Each row is a point on a tangle of strands that fork and nearly touch. The rows are in no order.
(in the rows, 128 means zero)
Two points are linked if the straight distance between their rows is under 120.
J_724: [167 123 137 182 161 115 159 142 140 122 126 124 141  99 147 141 111 159
 118 140 152 117 157 159  71 116]
J_362: [175 162 134 122 129 125 121 130 131 154 109 131  85 118 140 130 114 172
 136 120 119 149 122 118 164 113]
J_984: [113 144 113 207 184 143 122 135 189 146 175 113 129 107 116 133 136 164
  97 146 127 149 124 153  63 137]
J_128: [112 147  89 129 136 158  51 113  88 135 116 101 112  91 154 167 114 140
 116 160 122 174 114 114 187 158]
J_783: [127 164 110 103 133 146  51 119 121 130 126  93  99  72 125 173 111 197
 111 141 127 165 144  90 198 139]
J_745: [120  81 110 143 119 143 148 145  72  58  96 137 120 110 149 147  75 123
 139 136 141  90 143 126 107 147]
J_327: [135 154 153  99  91 127 153 113 167 139 129 118 150 188 107 107 153  89
 121  91 112 113 126 141 130 111]
J_322: [144 114 131 191 150  94 120 135 122 116 128 133 106  69 126 153 105 187
 106 122 153 149 178 125  71 105]
J_911: [ 91 145 112 118 148 134  67 119 111 102 128 146 180 167  90 124 151  52
 114 132 138 136 135 136 105 155]
J_5: [167 145 165  95 169 146 142 159 144  85 165 135 190 148  82 136 169 111
 106 153 145  88 156 135  96 161]
J_8: [105 156  99 179 137  98  54  77 165 165 102 127 126  70 132 175 111 160
 146 112 158 161 157 130 118  90]
J_509: [156 124 109  84 136 132  58 108  57 112 102 117 147 141 123 131 127  70
 145 136  83 166 102 118 193 125]
J_864: [ 70 116  98 161 147 167 155 154 115 123 106 128 139  92 183 148 111 132
 158 173 153 111 103 135 103 175]
J_31: [141 117 168  47 185 101  50 133 161 126 192 143 148 130  49 114 155 109
 113 109  64 132 137  84 125  68]
J_116: [ 74 134 110 172 148  83 164 140 134 156 107 146 117 148 118 108 159 115
 125  93 169 159 151 113  74 136]
J_617: [193 100 154 152 170 102  97 101  68  96 106 162 143  96 136 152 101  80
 154 144 126 126 146 145 126 106]
J_265: [137  92 150 181  95  57 180 110 154 161 137 115 125 137 132 127 146 124
 114  76 141 135 156 135  79  80]
J_375: [ 78 134 160 128  87 123 147 107 162 154 153 131 159 177 118 102 182 107
 119 101 117 138  98 120 100 118]
J_69: [121 165 127 177 125  93  95  91 166 187 108 133  87  95 147 155 133 196
 171 123 149 173 125 106 140  92]
J_831: [168 108 176 108 132 144 123 143  84  91 143 128 113  84 140 125  86 177
 112 152 102 114 139 107 137 119]
J_662: [ 77 203  85 138 109 127 154 125 187 207  92 110 104 121 152 136 144 160
 163 108 168 141 124 126 143 144]
J_281: [124 110 180 161 141 139 117 121 182 118 207 158 180 143  62 128 198 151
 110 166 115 121  98 132  61 112]
J_538: [129 134 137  64 202 130  47 134 145 128 185 112 139 105  86 116 123  97
  91 135  73 147 145 107 149 108]
J_807: [ 84 165  55  97  88 119 105 147 120 130  88  96  95 124 117 131 105 159
 121  77 143 162 147 100 144 135]
J_547: [159  91 208 158 157 146 137 115 174 115 208 143 188 120  96 136 150 134
 112 172 105  76 120 144  81  87]
J_341: [144 143 157 131 107 113 171 157 152 144 163  84  86 116 104 132 116 192
  79 101 110 150 143  95 125 113]
J_249: [ 81 140 114 156 135 140  84 107 171 139 165 114 147 137  91 109 126 108
  83 106  87 138 111 146  79 110]
J_155: [116 136  83 152 117 122 182 151 141 149  88 137  86 109 166 126 137 189
 167 132 173 124 130 150 124 156]
J_189: [123 153  76  81 119 149 171 168 131  84  96 116 109 146 127 120 124 122
 133 109 131 106 135 144 147 185]
J_620: [113 153  99 110 114 185  92 136  93 121 120 104 121 101 164 146  98 147
 141 160 104 139  91 121 181 173]
J_667: [172 137 111 138 135  85 178 132 126 131  87 159  82 160 126 114 137 133
 154  96 159 128 153 141 134 118]
J_56: [175 112 179 120 141 127 108  87 153 139 162 128 146  97 131 140 106 121
 119 122  69 110 106 142 132  61]
J_134: [131 108 172 127 139 149  86 109  78 106 135 165 139 149 131 122 157 121
 150 155 110 166  90 102 141 121]
J_525: [162 108 132 147 226 118  77 136  97  97 158 138 136  84 107 150 122 107
  81 172 138 145 165 136 120 147]
J_73: [167 217 112  99 164  86 111 136 184 178 127 102  82 142  78 152  99 147
 116  97 137 157 144  89 168  91]
J_922: [114  56 133 136  77 127 211 127 133 120 108 127 149 147 175 113 129  86
 166 143 174  47 132 153 115 121]
J_409: [172  86 147 122  89 100 195 120 127 114 113 159 139 167 145 104 160  99
 164 131 172  67 151 165 128 119]
J_790: [180 121 179  92  79 130 158 102 146 124 135 137 164 175 134 109 169  82
 140 132 146  79 122 153 149 101]
J_353: [120  99 153 173 125  98 115 120 103 105 137 146 115 120 115 118 121 147
 106 108 127 163 146 104  74  93]
J_869: [109 136 136 146 139 143  75 104 122 144 139 142 108 144 137 121 147 139
 117 131 100 194  80  92 148 105]
J_896: [165  80 206 138  91 107 171 121 137 129 169 143 112 157 114 104 174 173
 116 111 117 144 124  97 129  82]
J_108: [114 112 174 156 120 134 162 161 117  88 183 109 137 131  99 117 138 172
  72 127 123 133 144 110  73 148]
J_548: [ 79 102 125 141  71 150 201 141 135 129 119  93 151 135 168 125 109 109
 126 128 148  75 130 151  95 143]
J_181: [144 159 139 106 188 179 127 160 126  85 162 118 169 135 105 129 138 112
  96 163 120 114 132 135 131 187]
J_796: [134 125 149 164 141 163 104 119 150 117 159 110 178 107 112 146  66  90
 105 151  91  77 129 158  93 118]
J_523: [127 115 142 128  83  79 102  94 140 167  99 135 112 155 134 108 123 116
 141  71  98 160 106 112 133  42]
J_804: [188 111 109  86 141 153 153 151  76  84 124 143 112 119 134 128 103 136
 166 168 108  99 113 141 193 174]
J_934: [140 132 160 126 154 199 136 150 107  91 158 116 168 134 127 143 117 109
 127 184 110  99  97 130 139 175]
J_730: [ 87 115 135 123 117 135 111 139  99  80 112 157 181 149 109 135 135  67
 137 138 161  95 141 128  76 149]
J_109: [111 116 134  97 113 125 174 130 117 133 103 190 133 183 143  79 199 121
 191 156 158 114  96 135 148 166]
J_688: [ 86 157 116 133  92 151 191 156 146 115 146  85 149 153 135 115 131 129
  93 101 130 105 134 147  94 168]
J_715: [153  97 186 136 106 191 147 123 107 116 144 117 161 140 158 143  99 110
 146 176  98  69  95 129 148 129]
J_39: [134  97 163 158  90 110 194 166 122 128 176  94 107 128 130 122 128 194
  82 108 119 139 139 110  97 126]
J_326: [161 114 136 139 181 140  67 133  81 104 150 107 141  63 128 172  76 111
 105 175 108 128 151 124 142 138]
J_720: [130 129 118 145 165 158 100 127 116 101 138 117 194 116 109 159  84  54
 116 167 110  82 144 162 101 160]
J_930: [118 174  74  96 107 103 127 138 142 151  75 110 102 153 119 134 112 115
 124  67 144 145 151 125 142 122]
J_578: [129 127 116 116  55 116 218 158 165 140 143  68 120 162 130 115 136 127
  98  78 134  98 153 146 126 147]
J_16: [146 201 102 137 173 116  75 108 202 179 137 114 105 115  95 158 120 147
 112 115 123 167 130 114 147 102]
J_670: [ 94 113 131 157 138 169 135 121  96 145 103 145 150 112 189 144 105  95
 182 178 126 106  86 138 138 155]
J_258: [134 115 177  86 112 147  86 126  95  85 141 142 154 149 101 113 141 123
 115 123  95 138 107 101 141 107]
J_554: [ 61 150  95 191 166 155  76 122 172 159 160 111 133 115 114 122 127 125
  90 143 124 155 111 147  83 147]
J_480: [188 128 167 107 125  96 214 164 150 109 147 117 125 172  85 113 171 134
 105 110 157 104 182 126 114 126]
J_194: [167 182 120 130 107 111 115 107 157 169 107 120  83 101 129 160 120 224
 173 118 153 145 146 120 186 115]
J_411: [151 131 144 113 158 150  91 144 114 111 155 107 126  56 125 147  71 162
 102 156 102 120 145 115 126 123]
J_328: [ 62 143  75 129 150 140  59 113 103 157  93 120 111 110 170 151 138 108
 107 158 147 185 106 121 166 162]
J_213: [ 95 135 125 182 121  61 185 127 159 196 109 132 123 125 138 120 145 119
 128  85 163 138 153 140  62 112]
J_674: [103 120 190 131  92 152 125 120 160 120 192 137 174 164  96 123 194 140
 103 146 115 123  88 105  93 117]
J_553: [101  95 150 142  61  96 216 147 159 151 156  94 148 173 136 112 186 109
 111  93 160 104 149 133 109 144]
J_180: [141 172 105 129 142 123 129 131 149 129 112 116 133 123 111 136 109 106
 105  88 133 133 158 147 108 130]
J_186: [141 162  98 144 200 114  59 103 188 158 156 124 120 122  73 142 127 100
  92 114 109 157 134 147 127 102]
J_878: [100 124 104 100  90 111 112 117  94 160  79 158  94 149 164  87 129 127
 169 110 122 158 100 114 160 116]
J_496: [140 104 172 158 141 158 119 111 192 135 203 108 180 104  93 136  97 113
  92 150  77  64 120 163  86  84]
J_933: [127  76 172 133  72  94 128 125  94 106 138 148 112 154 119 102 140 152
 123 100 119 153 119  92 103  80]
J_815: [172 102  77 113 154 125 116 132  52  80  94 139 110 104 135 153 111  92
 167 162 128 126 132 145 179 166]
J_15: [176 109 120 110  99 105 172 125 114 104  98 147 102 136 140 108 115 137
 146 108 135  99 153 157 144 109]
J_187: [133 135  71 109 141  99 175 132 138 150  66 169  94 159 149 111 146  97
 190 112 165 125 131 158 145 153]
J_490: [133 145 119 166 164 138 125 117 132 129 123 136 145 115 150 138 121 109
 124 136 138 130 131 156 106 139]
J_969: [110  82 170 185 130 111 137 129 134 109 198 133 132 118  85 119 144 162
  84 117 101 143 135 114  55  99]
J_233: [ 97 107 106 136 139 157 114 131  91  71 103 132 163 125 136 154  84  62
 142 148 136  87 138 137 103 160]
J_2: [156 112 122  97  50 140 155 125 120 148 122 129  81 128 165 100  90 194
 146 134 109  98 111 138 183 127]
J_179: [142 141 141 125 170 123  86  95 180 132 172 137 157 145  59 118 137  86
 102 108  89 116 126 154 105  91]
J_787: [ 87 117 133 120 124 161 171 120 113 135 103 159 159 152 172 114 152  93
 180 168 137  84  86 144 141 167]
J_377: [123 114  43 102 161 128 129 149  83  77  81 132 102 123 138 153 129  82
 152 156 148 134 132 144 170 200]
J_717: [142  84 166 167  67 138 178 103 152 159 149  91 121 129 185 109 122 141
 127 133 131  98 110 141 130  92]
J_622: [ 41 148  95 126 131 113 152 135 130 165  90 137 127 132 142 105 146 109
 131  94 159 153 128 115 100 145]
J_820: [165 124  99  65 124 131 101 127  71 109 104 156 111 168 117 105 136 106
 172 127 103 151 102 125 208 153]
J_364: [120 152 107 115  87  87 106  90 137 198  63 139  99 136 157 106 111 128
 177  88 124 159 111 122 152  79]
J_123: [158 110 133 139 172  86  57 101  84  95 103 162 138 131 114 144 122  77
 128 114 132 160 156 126 123  96]
J_176: [ 99 181  87 148 113 132 118 148 148 143 117  92  97  95 122 159 114 199
 116 103 156 154 157 106 129 153]
J_373: [125 137 103  97  73 167 130 131 104 121 107 115 105 114 161 115  88 160
 142 133 106 110 103 136 175 148]
J_96: [ 89 120 104 176 155 137 172 158 117 130 102 139 115 100 175 133 136 183
 142 155 171 138 122 132  94 167]
J_573: [ 89  90 161 118  88  86 135 130  89 128 102 175 114 176 115  86 177 128
 150  95 146 165 128  84  98  97]
J_456: [179  84 230 133 126 174 152 111 146 118 186 122 170 129 140 135 128 138
 123 184 104  77  98 128 133  87]
J_718: [ 58 138  62 109 157 127 102 129 102 172  71 156  95  96 174 128 145 124
 162 148 173 176 110 116 173 163]
J_528: [ 60 171  92 125  95 130 175 126 164 196  95 108 125 122 164 116 134 120
 139 103 145 120 116 145 121 144]
J_274: [110 153  83  83 131 143  70 161 106 103 113  85 112 128 108 131  89 137
  72  97 125 160 154 101 147 144]
J_502: [145 144 122  79 153 137  63 110  84 100 121 133 169 162  95 135 158  46
 138 138 112 147 121 128 169 154]
J_387: [133  93 174 157  86 129 137  80 164 141 175 114 146 128 142 123 120 120
 102 113  90 108 101 131 108  63]
J_855: [ 53  97  78  97 123 130 109 139  77 141  77 160  93 120 168  97 129 127
 169 143 145 160  92 108 166 161]
J_955: [165 118 157 104 136 129 190 161 125  65 145 132 156 144 103 123 146 128
 112 125 154  80 163 136  95 142]
J_477: [154  84 126 134  39 147 187 112 134 174 150 112  90 140 195  84 125 181
 145 142 130  94 103 140 176 116]
J_225: [125 135 110 105 167 135  50 132 106 108 138 114 132 127 100 134 116 105
  74 119 103 164 143 118 138 129]
J_497: [182 101 114 133 160 109 135 113  67  94  86 171 132 118 146 138 128  71
 192 151 144 115 130 160 149 146]
J_739: [113 183  90 148 112 147 160 143 171 160 110  99 108 103 154 150 133 204
 151 128 161 125 133 132 140 164]
J_874: [ 78 144 105 129 153 133  56  97 123 188 106 143 102 138 158 120 148 114
 136 135 117 205  81 101 154 114]
J_767: [159 191 131 118 135  82 160 155 172 170 147  88  89 125  82 148 105 179
 101  87 136 144 155  95 133 107]
J_455: [156 117 195  60 125 116 100 136 141 108 166 143 149 140  72 113 155 126
 100 111  91 124 137  90 123  82]
J_54: [152  94 144  95 118 161 155 170  72  54 123 134 131 112 132 129  86 136
 130 152 122  82 134 128 144 151]
J_734: [112 104  79  84 113 107 195 133 130 125  85 186 108 177 138  83 160 105
 195 129 153 101 116 144 148 169]
J_794: [191 151 154  99 136 122  92 106 132 151 123 126 112  99 133 135  97 141
 131 113  81 140 124 127 169  87]
J_324: [132 146  45 111 155 133 146 157 123  79  81 122  91 107 132 148 122 129
 137 128 168 128 149 144 147 194]

A fork is a point with three links. Follow the links from the first point to the second and name the forks in between, in order.
J_281, J_265 | J_409, J_739
J_327, J_490 | J_409, J_739, J_807
J_528, J_108 | J_739, J_807, J_353
J_409, J_911 | J_547, J_233
J_831, J_670 | J_54, J_233, J_547, J_409
J_807, J_667 | J_739
J_341, J_538 | J_353, J_807
J_186, J_807 | J_353
J_128, J_670 | J_328, J_807, J_739
J_620, J_180 | J_128, J_328, J_807

A fork is a point with three links, a tip a point with one. Leave the first point through the second and follow the links. Name the first fork or tip that comes.
J_670, J_787 | J_409
J_717, J_387 | J_8
J_807, J_274 | J_328
J_554, J_249 | J_353
J_794, J_56 | J_128
J_969, J_108 | J_984
J_734, J_109 | J_739

Follow the links from the first point to the second, and from the first to the third. Name the last point that the two ways share.
J_739, J_181, J_233 | J_547
J_622, J_767, J_717 | J_807
J_181, J_739, J_553 | J_409
J_128, J_155, J_767 | J_807
